Each row is a point on a landscape with many valleys, with its height.
A ball rolls from a point to whichever of its 5 nearest points has the largest drop for the distance, and stops where none of them is lower. Distance is the straight distance between rows; heights are no part of it.
K314: [ 82 132 111 120 131 140 128 158 102  70 137 144 131 167  57 128 111 171
 109 154 148 143 117 143 120  94]  h=300
K910: [130  85 145 113 111 116 140 146 131 112  96 132 143 123 109 136 135 119
 114 154 129 116 136  83  95 121]  h=48
K911: [127 130 160 133 110 134 143 130 132 138 130 137 136 105 136 134 125 108
 151 141  84 134 136  89 103 181]  h=210
K696: [123  94 159 121 102 100 108 149  81 121 125 127  66 139  77 170 111 118
 123 133 159 146 136 131 157 147]  h=493
K617: [114 119 133 116 152 143 139 149 139  85  70 143 176 142  81 134 174 122
 145 177 113 145 171 124 111  40]  h=328
K514: [119  88 114 137 144 135  92 150  84 114 142 119 114 170 111 126 106 171
 161  94 150 102 121 153 113 137]  h=469
K275: [109 110 172 119 123 109 209  93 120 126 100 132  76  81 163 124 131  93
  81 171 191 191 141  48 171 184]  h=145
K217: [143 105 142 120  77  89 135 106 103 147 114 150  88  99 118 156  90  77
 103 142 144 163 137 108 152 193]  h=288
K837: [149 150 130 112  93  96 127  84 120 170 170 142  88  61 117 118  63  91
  81 127 138 157 104 119 142 216]  h=574
K201: [129 115  84 121 160 107  83 138 110 130 176 130  82 185 187 116 100 191
 146  51 133 111 104 168 154 160]  h=453
K877: [142 150 159 139  95  96 134  95 129 180 184 138 113  76 146 148  97 126
 110 100  95 144 121 109 133 226]  h=508
K717: [154 167 124 166 147 143 112 147 115 161  97 113 164 138 166 153 138  99
 128  84 116  70  97 155 135  68]  h=429
K691: [164 173 118 117 156 157 108  92 143 142  82 115 178 121 154 132 167  87
 134 107 106  93 125 106 124  82]  h=371
K947: [125 123 132 124 136 163 122 148 132 109  89 125 169 147  98 155 148 133
 128 160 137 133 128 128  86  72]  h=263
K992: [112 103  96 146 202 178 113 166 131  75 100 118 150 191  83 146 170 171
  90 107 144  95 105 144 120  89]  h=354
K907: [124  88 136 110 122 151 134 146 116 116  89 120 155 148  90 142 168 123
 132 138 128 137 150  90  86  86]  h=175
K286: [145 144 113 153  94 152 104 123 145 162 129 127 138 104 138 115 108  99
 155 133  85 119 121 129 115 125]  h=332
K943: [ 87 148 150 115 126 109 163 155 142  64  79 132 177 111  80 128 167 126
 163 171 104 181 201  78 101  52]  h=340
K730: [131 159  89 112 160 124 127 149 145 119  86 128 198 128 135 108 165 115
 107 149 156 111 135 150 139  32]  h=345
K892: [ 89 139 129  96 118  99 160 106 156  88  76 159 172 100 113  99 157 105
 163 167 111 144 185  93 143  41]  h=341
K976: [110 144 151 152 110 145 161 111 157 176 122 103 112  79 176  56 148 103
 148 158 110 139 133  79 137 156]  h=218
K544: [143 141 111 120 165 122  96 119 108 134 214 143 103 156 167 121 100 213
 180  25 138  96 111 198 171 149]  h=471
K553: [146 147 175 153 112 160 126 108 155 166 124 138 123  73 175  96 113 105
 155 115  90 126 122  79 117 178]  h=197
K280: [136 147  79 105 137 141 124 143 152 158 123 102 176 111 168 123 116  89
 126 147 130 101 109 155 140  69]  h=370
K68: [104 134  62 151 175 141 106 164 127 136 116 108 150 161 131 128 114 142
 122 113 153  75  90 181 176 109]  h=467
K510: [134 101 200 140 125 103 169 115 132 145 133 154 106 114 136 136 120 114
 126 153 114 145 157 104 113 219]  h=174
K183: [ 64  86 101 103 149 127 119 152  67  75 202 116  61 174  78 148 129 202
 116 113 165 149 143 156 129 126]  h=428
K301: [158 152 117 146 132 169 116 122 143 171 105 102 163 116 161 118 133  91
 136 118 107  93 112 107 132 103]  h=382
K48: [126 125 156 143  89 109 134 134 131 151 140 130 111 102 143 121 111  98
 115 147 113 154 139 130 121 173]  h=372
K922: [156 159 108 120 132 164 123 131 139 153 114 121 170  96 151 121 138  84
 144 139 114  81  95 137 107 119]  h=346
K372: [135 169 142 122  86 122 129  99 183 173 157 129 104  81 144  91 105 137
  88 125  89 165 108 102 136 190]  h=386
K376: [ 91 131 140 112 115 124 183  98 160 122 102 123  95  86 166  44 147 107
 160 172 106 167 173  87 155  96]  h=181
K524: [150 186 164 136 106 102 124  75 161 158 193 147  76  70 141 137  93 134
 108  92 125 140 120 111 118 241]  h=398
K306: [139 157 150 116 163 168 146  91 163 135  63 107 144  79 193  95 155  98
 169  98  91  96 135  92 130 130]  h=343
K329: [128 121  93 131 131 117 100 134 111 125 161 118  95 152 139 139 102 162
 144  81 122  95  83 177 159 147]  h=433
K665: [108  64 127 124 181 115 109 151  84 115 156  99  73 182 126 146 106 188
 128 100 138 120 123 154 130 136]  h=387
K918: [153 153  64 128 211 157 101 147 139 117 110  79 147 169 169 118 177 114
  95 105 191  64 114 155 159  64]  h=385
K205: [155  98 160 128  90  84 139 158  88 114 165 125  89 148  97 206 127 149
 119  92 137 145 152 143 103 202]  h=704
K95: [134 129 172 139 108 102 161  94 121 164 128 143  63 105 160 125 124  86
  96 156 149 186 139  86 142 191]  h=131
K40: [139 121 125 134  86  99 137  99 112 160 163 132  99 120 124 148  98 108
 118 130 141 146  98 156 119 179]  h=586
K586: [142 139  93 133 141 152  86 150 147 140 124 128 157 140 141 127 112 134
 136 115 147  78 126 175 150 101]  h=434
K939: [125  91 123 136 108 113 127 156  84 113 144 113 103 138  91 149 101 131
 122 147 136 126 135 157 117 135]  h=373
K883: [116  88 107 130 124 110 130 179 104 105 139 125 110 169 100 125  95 139
 109 150 145 149 139 166 127  85]  h=283
K811: [138 105 132 143  98 119 112 123 104 144 164 121 135 136 129 182 115 147
 135 112 120 114 103 151 123 161]  h=119
K938: [ 97 109  99 130 123 121 124 147  98 102 121 119 156 166 110 123 126 155
 105 170 132 139 140 126 135  76]  h=252
K899: [145 132  88 114 187 148 117 161 140 118  78  83 188 203 140 140 167 140
 107 152 160 106 141 154 148  32]  h=356
K303: [107 108  85 121 127  96  96 145  92 126 179 103  59 150 126 120 121 150
 150 107 148  99  95 183 142 127]  h=377
K63: [171 143 127 138 126 156  86 108 122 138 161 150 135 155 125 151 121 170
 139  60 119  85  92 170 137 164]  h=425
K916: [168 164 133 141 134 175 112 113 171 167 130 153 129  93 159 130 101 123
 139  72 104 119 108 104 125 171]  h=60
K355: [115 138 110 141  96  84 101 129 100 143 178 121  61 106 122 167  95 126
 132  96 150 136 111 165 147 163]  h=569
K666: [103 129 170 106 122 109 212 127 137  86  99 135 105  88 133  73 161 105
 150 176 121 182 154  48 132 129]  h=169
K282: [155 129 139 145  97 131 106 131 128 142 123 137 141 120 155 123  95 116
 138 120  93 122 114 131  89 152]  h=100
K440: [145 125 105 122 139 145 110 137 154 143  82 117 192 136 159 127 150  94
 126 144 142  84 117 137 138  53]  h=355
K101: [105 144 105 110 166 117 137 146 145  81  70 126 221 147 110 132 193 133
 121 174 128 103 135 128 132  20]  h=338
K971: [114 163 113  97 144 155 148  81 170 143 131 117 113  53 176  25 157 102
 191 147  96 141 131 104 157  91]  h=222
K721: [118  95 131 132 104  91 139 169 131 102  99 111 153 143  91 141 144 122
 123 172 127 169 128 114 111 117]  h=185
K29: [110  97 101 106 203 163 138 163 120  65 118 116 133 189  74 139 148 175
 105 106 147 122 138 150  86  94]  h=349
K573: [125 113 114 154 138 148 103 163 119 135 139 130 146 161 145 162 115 135
 133  92 118  73 118 182 121 116]  h=520
K309: [ 93 113 129 140 138 154 141 179 121 103 123 160 162 172  67 151 140 164
 103 162 150 150 141 148 101  69]  h=339
K476: [141 138 113 122  99 127 104 150 121 157 125 125 148 115 131 123 107 118
 127 148 118 111 123 169 149 102]  h=376
K575: [104 109  99 138 153 138 122 147 126 100 117 117 150 189  99 118 148 152
  87 140 159 108 139 147 119  77]  h=281
K445: [120  94 136 116  89  96 162 143 105 102 120 150 137 129  90 143 121  94
  96 183 152 161 144 117 127 131]  h=199
K794: [139 163 148 160 109 139 108  92 158 173 164 135 125  79 148 125  97 137
 112  94  84 134  98 112 119 173]  h=334
K350: [128 134 147 105 147 141 164 112 148 126  93 126 141 107 142  58 187  94
 190 158 105 150 155  65 109 108]  h=177
K152: [114 117 106 137  97 127 122 113 131 132 124 109 141 107 126 121  97  83
 120 157 121 112 126 125 123 101]  h=304
K191: [117 130  59  94 131 102  86 141 116 133 206 113 114 116 127 131  84 172
 139  94 135 114  87 182 174 128]  h=435
K687: [170 119 175 143  92 110 113  93 126 162 178 158  91 120 137 167 110 132
 122  91 112 159 125 115 136 234]  h=481
K359: [127 130 132 126 114 150 138 125 127 116  93 115 163 125 143 111 140  92
 162 147  97  96 146 105 103  88]  h=284
K164: [157 145 208 130 115 102 135  91 131 177 159 134  87  98 127 176 116 112
 106  90 136 157 118  98 123 238]  h=567
K414: [126 113  92 122 186 149  90 141 117 104 152 104 125 201 154 136 132 184
 158  92 148  97 111 156 126 143]  h=430
K500: [ 97 112 174 102 151 142 176 129 146  92  74 138 109 114 127  76 167 140
 188 167 118 181 152  61 105 103]  h=170
K639: [128 137  69 146 184 167  75 144 120 152 155 130 139 181 151 126 112 167
 142  92 165  52  98 182 150 120]  h=455
K954: [164 185 164 126 109  96 129  68 156 152 213 155  95  73 125 135 111 134
  99  83 119 139 119 125 113 231]  h=134
K178: [116  87 132 116  90  91 113 127  90 127 157 108  64 134  79 163  96 124
 118 133 160 140 105 151 146 140]  h=456
K815: [131  68 134 142 110 120 137 141  78 100 142 137 112 161  82 159 110 171
 132 116 164 122 138 136 102 147]  h=494
K952: [120 133 100 112 103 106 121 136 128  99  94 133 157 136 124 103 142 109
 119 181 127 143 153 123 126  74]  h=237
K354: [143 175 163 152  99 117 119  84 174 165 173 158 124  81 154 127  88 143
  99  82 104 151 113 111 136 213]  h=454
K131: [111  96 101 136 139  87 114 153  95  87 161 108  79 178 116 136 108 153
 109 123 156 133 121 184 160 130]  h=335
K257: [150 163 137 150 114 148 103 112 138 162 156 144 145 129 143 144 101 155
 149  72 102  91 103 155 123 143]  h=347
K887: [148 129 122 149 116 118  99 115 116 144 199 140  99 134 115 143  92 162
 170  54 122 108 120 176 128 147]  h=123
K737: [110 136 116  90 149 155 135 157 144  83  85 130 197 161  75 125 173 133
 116 163 132 140 154 144 123  20]  h=331
K535: [ 95 144 119 114  87 136 125  90 147 170 132 133 119  72 182  86 129  98
 114 151 110 134 109  87 137 169]  h=295
K315: [107 130 172 108 117  85 186 112 119  94  86 145 109 110 129 110 156  97
 106 180 135 197 156  63 145 121]  h=160
K310: [124  89 178 130 117 146 155 125 144 129  94 135  94 117 155 110 127 115
 136 150 109 142 144  61 103 182]  h=147
K284: [ 93 144  92 107 111 128 144  95 176 141 127 128 122  66 163  59 130 111
 135 155  96 125 130 111 129 135]  h=230
K327: [145 137  96 116 157 157 112 162 117 120  88 110 173 161 149 118 150 127
 114 136 142  96 112 153 140  63]  h=357
K934: [154 149 103 137 190 183 114 137 138 135  90  92 180 197 152 147 183 124
 124 127 154  66 135 148 155  68]  h=374
K701: [ 78 145 120 114 172 120 165 155 116  56 100 157 189 153  55 118 172 170
 113 185 104 171 157 140 136  18]  h=337
K864: [133 134 100 109 186 163 135 138 141  94  82  88 182 184  97 128 201 142
  96 155 168 111 142 132 139  32]  h=348
K915: [123 151 167 148 109 147 144  83 177 167 158 134  98  86 156 103  88 111
  82 104 104 139 106  90 153 226]  h=460
K945: [117  91 154 133  87  97 141 133 107 127 126 122 111 137  99 177 111 128
 107 134 145 151 131 124 113 148]  h=375
K641: [117 101 167 143 119 118 186 116 132 155 110 135  88 107 150 104 144  96
 114 157 158 173 144  56 119 184]  h=133
K985: [139 167 104 113 142 165 126 115 150 165  80 114 153  79 180  85 153  69
 178 111 109 116 139  99 124  72]  h=350
K455: [115  97 109 138 151 114  97 159  97  87 133 120 120 170 112 126 104 168
 132 122 150 108 114 173 122 145]  h=400
K924: [142 147 162 147  85  98 116  89 140 159 178 156  58  81 117 167  97 102
 106 101 153 142 124 143 137 199]  h=141
K19: [144 147  96 121 101 107 107 132 113 149 181 122 135 120 137 122  94 136
 117  91 110  87  87 181 126 146]  h=513
K774: [141  96 137 161 110 127 134 152 105 116 129 126 125 150 104 158 107 140
 149 110 127 108 140 144 110 152]  h=492
K468: [124 112  85 110 176 121 121 163 115  85 117 126 140 178 112  99 130 161
 109 153 155  98 151 167 138  69]  h=302
K652: [119 112 191 168 109 102 162 127 123 127 114 126 100 123 106 158 134 102
 108 167 125 176 141  77 103 193]  h=188
K254: [165 120 126 118 162 155 130 158 139 123  56 106 170 150 107 131 180 113
 122 137 144 112 144 137 102  49]  h=342
K633: [125 115 163 124 130 156 155 113 136 116  66 131 108 106 141 111 178 118
 163 167 117 173 163  60 111 102]  h=163
K141: [126  98 109 146 111 111 137 169  93 112 117 118 147 154 101 159 116 129
 118 180 128 133 134 141 134 100]  h=277
K35: [181 178 146 121  92 125  96  86 137 145 217 186 129 120 131 146 106 179
 156  53 106 140 107 166 123 195]  h=511
K332: [173 153 177 147 105 114 120  67 145 147 202 175 104  88 129 150 107 139
 128  80 105 165  96 111 127 242]  h=360
K630: [110 161 129 111 172 158 142 115 151  90  69 144 183 126  74 153 181 129
 151 170 109 160 161  94  76  52]  h=344
K199: [103 144 106 119 143 134 155 111 160 126  73 142 167  89 163  87 144  86
 153 136  92 119 161 107 140  64]  h=325
K75: [148 110 164 141  84 105 117 104  89 144 166 140  75 133 124 169  91 115
 123 112 126 135 130 155 121 202]  h=597

Where does a ball stop that starts at each point below?
K639 => K910
K284 => K95
K934 => K910
K327 => K910
K101 => K910

Write out the way that a ball takes from each point below.
K992 => K575, K938, K952, K721, K910
K303 => K131, K883, K938, K952, K721, K910
K815 => K939, K141, K721, K910
